Each row is a point on a tangle of strands that fork, close into loops and nearly touch. The rows are in no order.
Points whose rows are less than 37 apart are linked; no others are. Some points are linked to none.
K362: [  9   8 -10  -1 -18  21  -1  -7  -9   7  -6  -2  10  -6  -6  13 -21   9
 -16  -3]
K631: [-12  -4  -9  10  11   9 -10  -7 -12  -5  -5  14  37  24  13  -9   6   5
   3 -18]
K722: [ 19 -13 -12   7  -2 -11  12  19  -5 -26   6   6  10  -3   4 -29   5   6
  17   1]
K718: [ 11  -3   0  -1 -15  -7   1  -5 -12  40  -2  34   0 -28  -6  10  -4  -2
  11  -3]
K693: [-12  -4   1 -20   7 -11   1  10  21 -11  -3 -33 -11  21   5  -8  11   0
 -15   0]
K166: [  8   8  11 -11  -8 -11   1  -3   0  28  -9  -1 -56 -15  -2  29   7 -11
   5  -9]
K729: [ 10  12   3  -7 -14 -11  10  -3   8  16 -18 -18 -49  -8   1  23   0  -4
   6  -6]
K89: [  0   3  20  -1  -4  -9 -11  -5  -6  34   7  47 -15 -22   9  23  19  -7
   4   6]
K387: [-15  10 -11 -23  16   8  -3  -8  16 -39   5 -16  -7   8 -14   1  -6   2
 -29  42]
K349: [ -7  -3  29  13 -14 -38   6   8   3 -15  16 -32 -14  26   2  18  16   2
  30   7]
K288: [ -4  -1  -4 -21  -5  10  -8  -9  11  17  -5 -10  11  -5  -3  -9 -14  -7
 -30  -3]
K663: [ 10 -14 -15   6   9  -7  10  13 -11 -36   2  -2  14   8 -13 -29   3  13
  16  11]
K462: [ -5  -2  17   6 -13 -28   4  14   1 -19  11 -37  -6  33  -2  13   9   8
  13   9]
K676: [ -8  -2  11 -12  -4 -20   5   3  24  20 -26 -18 -22  13  14   7   9 -12
   5 -18]
K872: [  0  -5 -12  -9  -6  14  -2  -9   0  11  -7  -2  22 -17 -12 -17 -19  -3
 -16  -4]
K285: [ -2  -1  -7  19  45  24   8 -17  -5 -24 -16  -5  -1 -22 -37 -20 -25  -5
  -5  -7]
K122: [ -4  -4   2  25 -11 -18   2   8  -7 -13  25   2  24  14  21 -17  22   7
  28   4]
K488: [-14   0   4 -11   6  12 -12  -4   5   5 -12 -19  11  27   8  14   1   2
 -19 -15]
K941: [  5   5  14  -7 -10  -6 -11  -3  -9  35   5  28 -29 -17   2  29  17  -6
  -6   2]
K438: [ -2   4 -11  30   1  -1   2   3 -18  -2   0   9  29  16  14  -6  18  13
  26  -8]
K42: [  2  -8 -25  -9  22   9  10  -3   6 -15  -9   1  10 -26 -29 -33  -9   4
   0   6]
K394: [-18  -6 -12 -15  15   8 -14  -4   8 -12   7  -4  21  20   8 -16   8   3
 -18  -8]
K971: [ 14   4  13  -9 -18  -2  -1   2   8  28  13  12 -32 -23  13  19  -4 -10
   1  -8]
K560: [-16   2   0   9  19  25  -9 -27   5 -42   4  -8  -3  -1  -5  -2 -23  -8
 -40  10]
K535: [-12  14  -4 -16  13  21  -1 -15  13 -36   0 -20  -6   0 -15   1 -12  -6
 -37  28]
K120: [-21  -3   0 -25  18 -20  -9   5  13 -34  14 -29  -9  30 -19   0   2   5
 -11  46]
K265: [  8  -8 -14   7  28   7   9  10 -12 -29 -11  -1  15  10 -19 -27   4  10
  17  -4]
K490: [ -5   3  -4   5  -1   8 -10  -7 -10  19 -13  24  25  13  11  19   7   6
   0 -13]
K984: [ 16 -11  -3  -6 -15  -2   3  11   7 -10  14   4   2  -8  16 -17   2  -1
  -2  -3]
K654: [  3  -9  -3   2  -5   0  13  -5 -11  37 -17  11  20 -23 -24  -9 -27  -5
   9  -7]
K142: [  8   5  -4 -11 -13  11  -1   4   6  -3  -1 -15   1   6   3   3  -5   5
 -21   0]
K518: [  5  -1  -4  -5 -12   0  -2  12   1 -16   7 -19   2  18   8   2   3   9
 -12   5]
K905: [ -6 -11  -6   9   2 -13  -4   0 -23 -34  21  -4  32  26 -11 -19   1  12
  15  18]
K974: [  5 -11   3  16  -8 -21   5  13  -7 -28  26   6  18  12  13 -25  15   6
  26  10]
K966: [ 10  -2  -5  25  -1  -5   5  13  -6   3   5  22  10  -5  22  -7  18   2
  33 -11]
K789: [  1  -3 -16  -2   0  16  11  -7  -5   5 -12  -7  21 -28 -25 -24 -28  -6
  -8   2]
K831: [ -3  -7 -19  -4  39  15   6  -9   2 -18 -14   0  10 -16 -34 -29  -8   5
   2  -4]
K40: [ 12  12  -5  -5 -25   6  -1  -4  -9  33   1   2 -14 -17  -7  23 -16   7
 -12   3]
K553: [-10   6  -2  30  -5  -7  -4   4  -5   3  14  11  24  13  26  -5  26  10
  27  -4]
K4: [  2 -14  -3   7  -6 -21  -3  11 -15 -28  27  -3  24  21  -1 -19   7  10
  14  20]
K627: [ 0  5 11 20 -7 -2 -9  9  6 10 19 26 -9 -5 34 15 21 -8 19 -4]
K736: [-12  -7   0 -20   6 -13  -4  12  16 -27  10 -31  -7  24   0 -11  12   4
 -13  16]
K745: [ -9   3  27  15 -12 -23   3  13   5 -13  23 -20 -22  17  17  21  18   0
  29   1]
K504: [-19  -7  -7  -3   5  -4  -9   4  -1 -15  18  -8  26  26  12 -17  20   6
  -5  -5]
K668: [ 16  -7  -3  -6 -20   0   5   3   7  20   9   4  -3 -30   5 -18 -15 -11
  -5  -3]
K336: [ -6  -9  -8  15  10   0   3  -3 -26 -35   9  -1  31  27  -9 -19   0  15
  19   3]
K992: [ 18   8   8  -9 -22  -1   5   3  12  21   5 -10 -26 -14   7  13 -10  -3
  -9  -3]
K584: [ 15  16   4 -10 -25  -2  10   4  14  18  -4 -26 -33 -13   0  11 -15  -5
 -11   3]
K16: [-11   9  26   7  11   3 -17   3   5  17  11  29 -32 -10  24  28  29 -18
  14   4]
K555: [ 16  -3  -4   8   1  -6   9   0 -16  38 -18  32   9 -22 -14   6  -2   5
  20  -8]
K724: [ 10  -6  -3  -8 -18  -3   4  -3   0  35   2   6   9 -27  -5 -11 -22 -10
  -5   1]
K246: [ -1  -8 -12  11  11  19   0  -8 -16 -44  -6   3  16   7 -12 -13 -20  10
  -5  -1]
K585: [ 13 -10 -21  -4   3   4  11   5   2 -10  -8   0  11 -19 -12 -32  -6   2
   1  -2]
K930: [ 12  -6 -11   3   2   9  15   2 -10  23 -18  -1  16 -29 -29 -18 -24  -3
   7  -8]
K205: [ -8  -7  -7  -2   6  12 -11  -7  -2   4 -13  12  32  11   6  -6  -3   0
 -14 -16]
K325: [  6   3   5  12   4 -10   1  -4 -15  37 -20  49  11 -20  -5   8  14   0
  18   1]
K904: [  6   4  -9  -4 -10  23  -1  -5  -1 -12  -6 -14  10  -1  -4   1 -19   4
 -25   2]
K887: [  9  -4   2  -2 -13  -2  -2  12   9   2  14   2   1   1  25  -5   9  -1
  -6  -4]
K26: [ -4  -5   0  -7 -17  -1   5  -8  -9  40  -7  17  18 -20 -16  -2 -29  -3
  -2   2]
K621: [-10  11  22   2   7   4 -10   5   2   8  11  14 -46  -9  19  33  26 -19
  21  -6]
K153: [ -1   0   5 -20  -3  -1  -5   1  20  22 -10 -14   3   4   7  -2   0  -7
 -25  -9]
K206: [ 20 -12 -13   7   6  -4  15  18  -1  -9  -9   4  11 -11  -3 -31   4   2
  19  -9]
K674: [  2  12   4 -15 -17   3  -4 -11  -4  39  -7  -4 -10  -8  -8  27 -17   2
 -20   3]
K38: [-20  -8   0 -25  15 -24  -6   9  18 -29  12 -30 -17  28  -8 -11  12   4
  -8  29]
K66: [  1   1  15   3  -3 -17  -2  -9 -12  37  -6  55   2 -23  -2  14  17   1
   9   9]
K234: [ 16  19   3  -6 -18 -12  22   0  22  -2 -24 -33 -43  -6  -4   3 -14 -13
   2   6]
K735: [ 11   8  10 -10 -13  -5  -7   0  -3  27   6  10 -38 -15   7  31   7  -4
  -3  -5]
K754: [-12  -3   4 -17   3 -11   1   3  23   6 -24 -33 -12  20   9  -4  11  -8
  -8 -13]
K572: [ -3  -2 -10  21   4  -1   4   0 -26 -19   5   0  34  25   2 -10   8  16
  25  -7]
K669: [ 16   1   0  -2 -19   0  -2  -1  -1  29   8  22  -9 -27  10  11  -2  -1
   1  -8]
K270: [-13  -9 -12 -13  12  17 -16 -10   5  -4  -5   2  24   8  -2 -15  -5  -3
 -22 -11]
K634: [ -3   8   7  -6  -4   3 -14  -7 -12  33 -13  21  -3   8  -4  37  10   6
 -14  -3]
K856: [-12  10  26  17  -5  -6  -3  10   7  -8  34  -4 -26   7  24  25  23  -5
  33  -2]
K360: [  2  10  26  -9   0   1   0   6  12   5  11   4 -46 -10  21  30   8 -19
  24 -14]
K219: [ -4  -8 -12  15  36  15   4  -8 -13 -50  -9   3   7   7 -25 -20 -20   7
   4   2]
K777: [-11   3  10 -12   0   8 -10  -7   8  21 -18  -8   9  21   6  23  -1   1
 -18 -13]
K267: [ 24  -5  -7  13  10  -2  17  17  -4  10 -15  10  11 -12  -4 -19   6   1
  23 -17]
K28: [-18  -4  -6  11   5   4  -9  -1 -10  -5   8   1  37  28  15 -10  17   7
   4 -11]
K378: [ 10  15   0  -8 -19 -12  18  -6  17  18 -27 -23 -47 -12  -5  10 -13 -14
   8  -6]
K243: [ -3   7   9 -14 -13   0  -9 -16 -17  39  -8  26   0  -6 -13  32  -3   9
 -14   3]
K436: [ -9  -5  11  -2  -7 -18  -3  10  -5 -24  18 -33   7  35  -6   4   6  12
  -2  16]
K491: [ 10   7 -12  -3 -20  13  -3  -7 -15  24  -4  12   0 -13 -10  22 -14  12
 -10  -1]
K212: [ 17  -7  -6  17  -7  -6   7  16  -5 -11   9  16   8  -4  19 -15  10   4
  24  -8]
K274: [-11   6 -16   4   9  24  11 -16  -7  -7  -9 -10  17 -36 -34 -23 -31 -14
 -11   8]
K147: [ -1   0  19  -9  -4 -12   2  10  25  18  -6 -10 -20   6  22  12   9 -12
  -1 -16]
K970: [-14   3 -13   6  28  24  10 -25  -2 -21  -9  -2   5 -34 -37 -21 -27  -8
 -10   5]
K464: [ 13   5  22  -9  -9  -3   8   9  18   3   7  -8 -44  -8  19  17  -2 -14
  13 -12]
K734: [  1  -6  -6  -5  -8  -2  -1  11  -5 -32  15 -15  11  22   1  -5  -4  11
 -15  23]
K540: [-19  14   0  -2  20  21  -5 -28  10 -45   4 -14 -10  -1  -9   3 -16  -9
 -42  22]
K671: [ -2  -4  -7  16   8  28  -3 -17 -11 -35  -9   4  14  -1  -7  -5 -29   1
 -17  -9]
K107: [-12  -3  -5  15  15  25  -6 -26  -6 -38  -1   1   4  -5  -7 -10 -26  -5
 -30  -1]
K714: [ 20 -10  -4  -7 -18   1   6   7  14  -2  14   1  -5 -24  12 -17  -9  -7
  -8   0]
K154: [ 13  17   0  -8 -16  -3  17   2  16   4 -18 -38 -30  -3  -6   7 -11  -5
 -12   7]
K516: [-3  5 -4 33 -4 -8 -3  7 -2  9 10 28 11  3 30  2 25  5 30 -3]
K949: [-11  -9   0  -5  -1  -8  -8   6  -8 -31  23 -21  17  35  -6  -6   2  13
  -9  21]
K6: [ -9   8  12 -11  -2   2 -12  -9  -1  31 -18   6   1  18   3  36   6   6
 -15 -10]
K820: [ 13  -1  -1  20   1  -6   4   7  -4  19  -8  32   9 -12  13  -2  14  -2
  27 -14]
K881: [-10  12  20  23  -1   2 -10   7   7   0  31  16 -16  -2  34  18  24  -7
  30   0]
K730: [ -5   8  13  11  -1  -3 -15   8   4  20  13  27 -21  -6  27  25  28  -9
  10  -2]
K522: [-21   3  -6 -21  20  -4 -10  -2  11 -41  12 -18  -4  23 -18   5  -5   5
 -20  48]
K690: [  6 -10 -14  -1  33   9   8   7  -2 -12 -17   0  13  -1 -22 -29   1   5
   8 -13]
K290: [  5   1   4  -7 -11  -6  -3  10  13  12   2  -7  -9   8  20   8  10  -2
  -7  -9]
K356: [ -5  10  12 -21 -16  -4  -4 -14  -9  47  -6  10  -9  -5 -18  31 -11   4
 -16   7]
K253: [-13  -5  -1 -15   5   7 -10   2   8  -4   0 -17  13  24   8  -3   8   1
 -23  -8]
K84: [ 18  -1   1  19  15  -8  11  11  -4  26 -20  23  13 -10   2  -8  13  -3
  30 -14]
K351: [  0  -6  -6  19  49  22   7 -13  -9 -36 -16  -2  -2  -4 -30 -22 -20   2
  -2  -9]

A piece is all that can be reached along the links. How many separate loops has the piece of each point below (a circle has one, a figure eight two, a Y none), and how many tips (points with one link)?
K212 -> loops 3, tips 0
K26 -> loops 1, tips 1
K504 -> loops 1, tips 1
K729 -> loops 2, tips 0

A fork is a point with three links, a tip a point with one. Leave the first point through the second and follow the links. Name the first fork or tip that comes.
K518; K142 -> K394
K438; K572 -> K553
K120; K522 -> K789
K856; K881 -> K464
K735; K941 -> K971
K206; K585 -> K722
K971; K669 -> K735
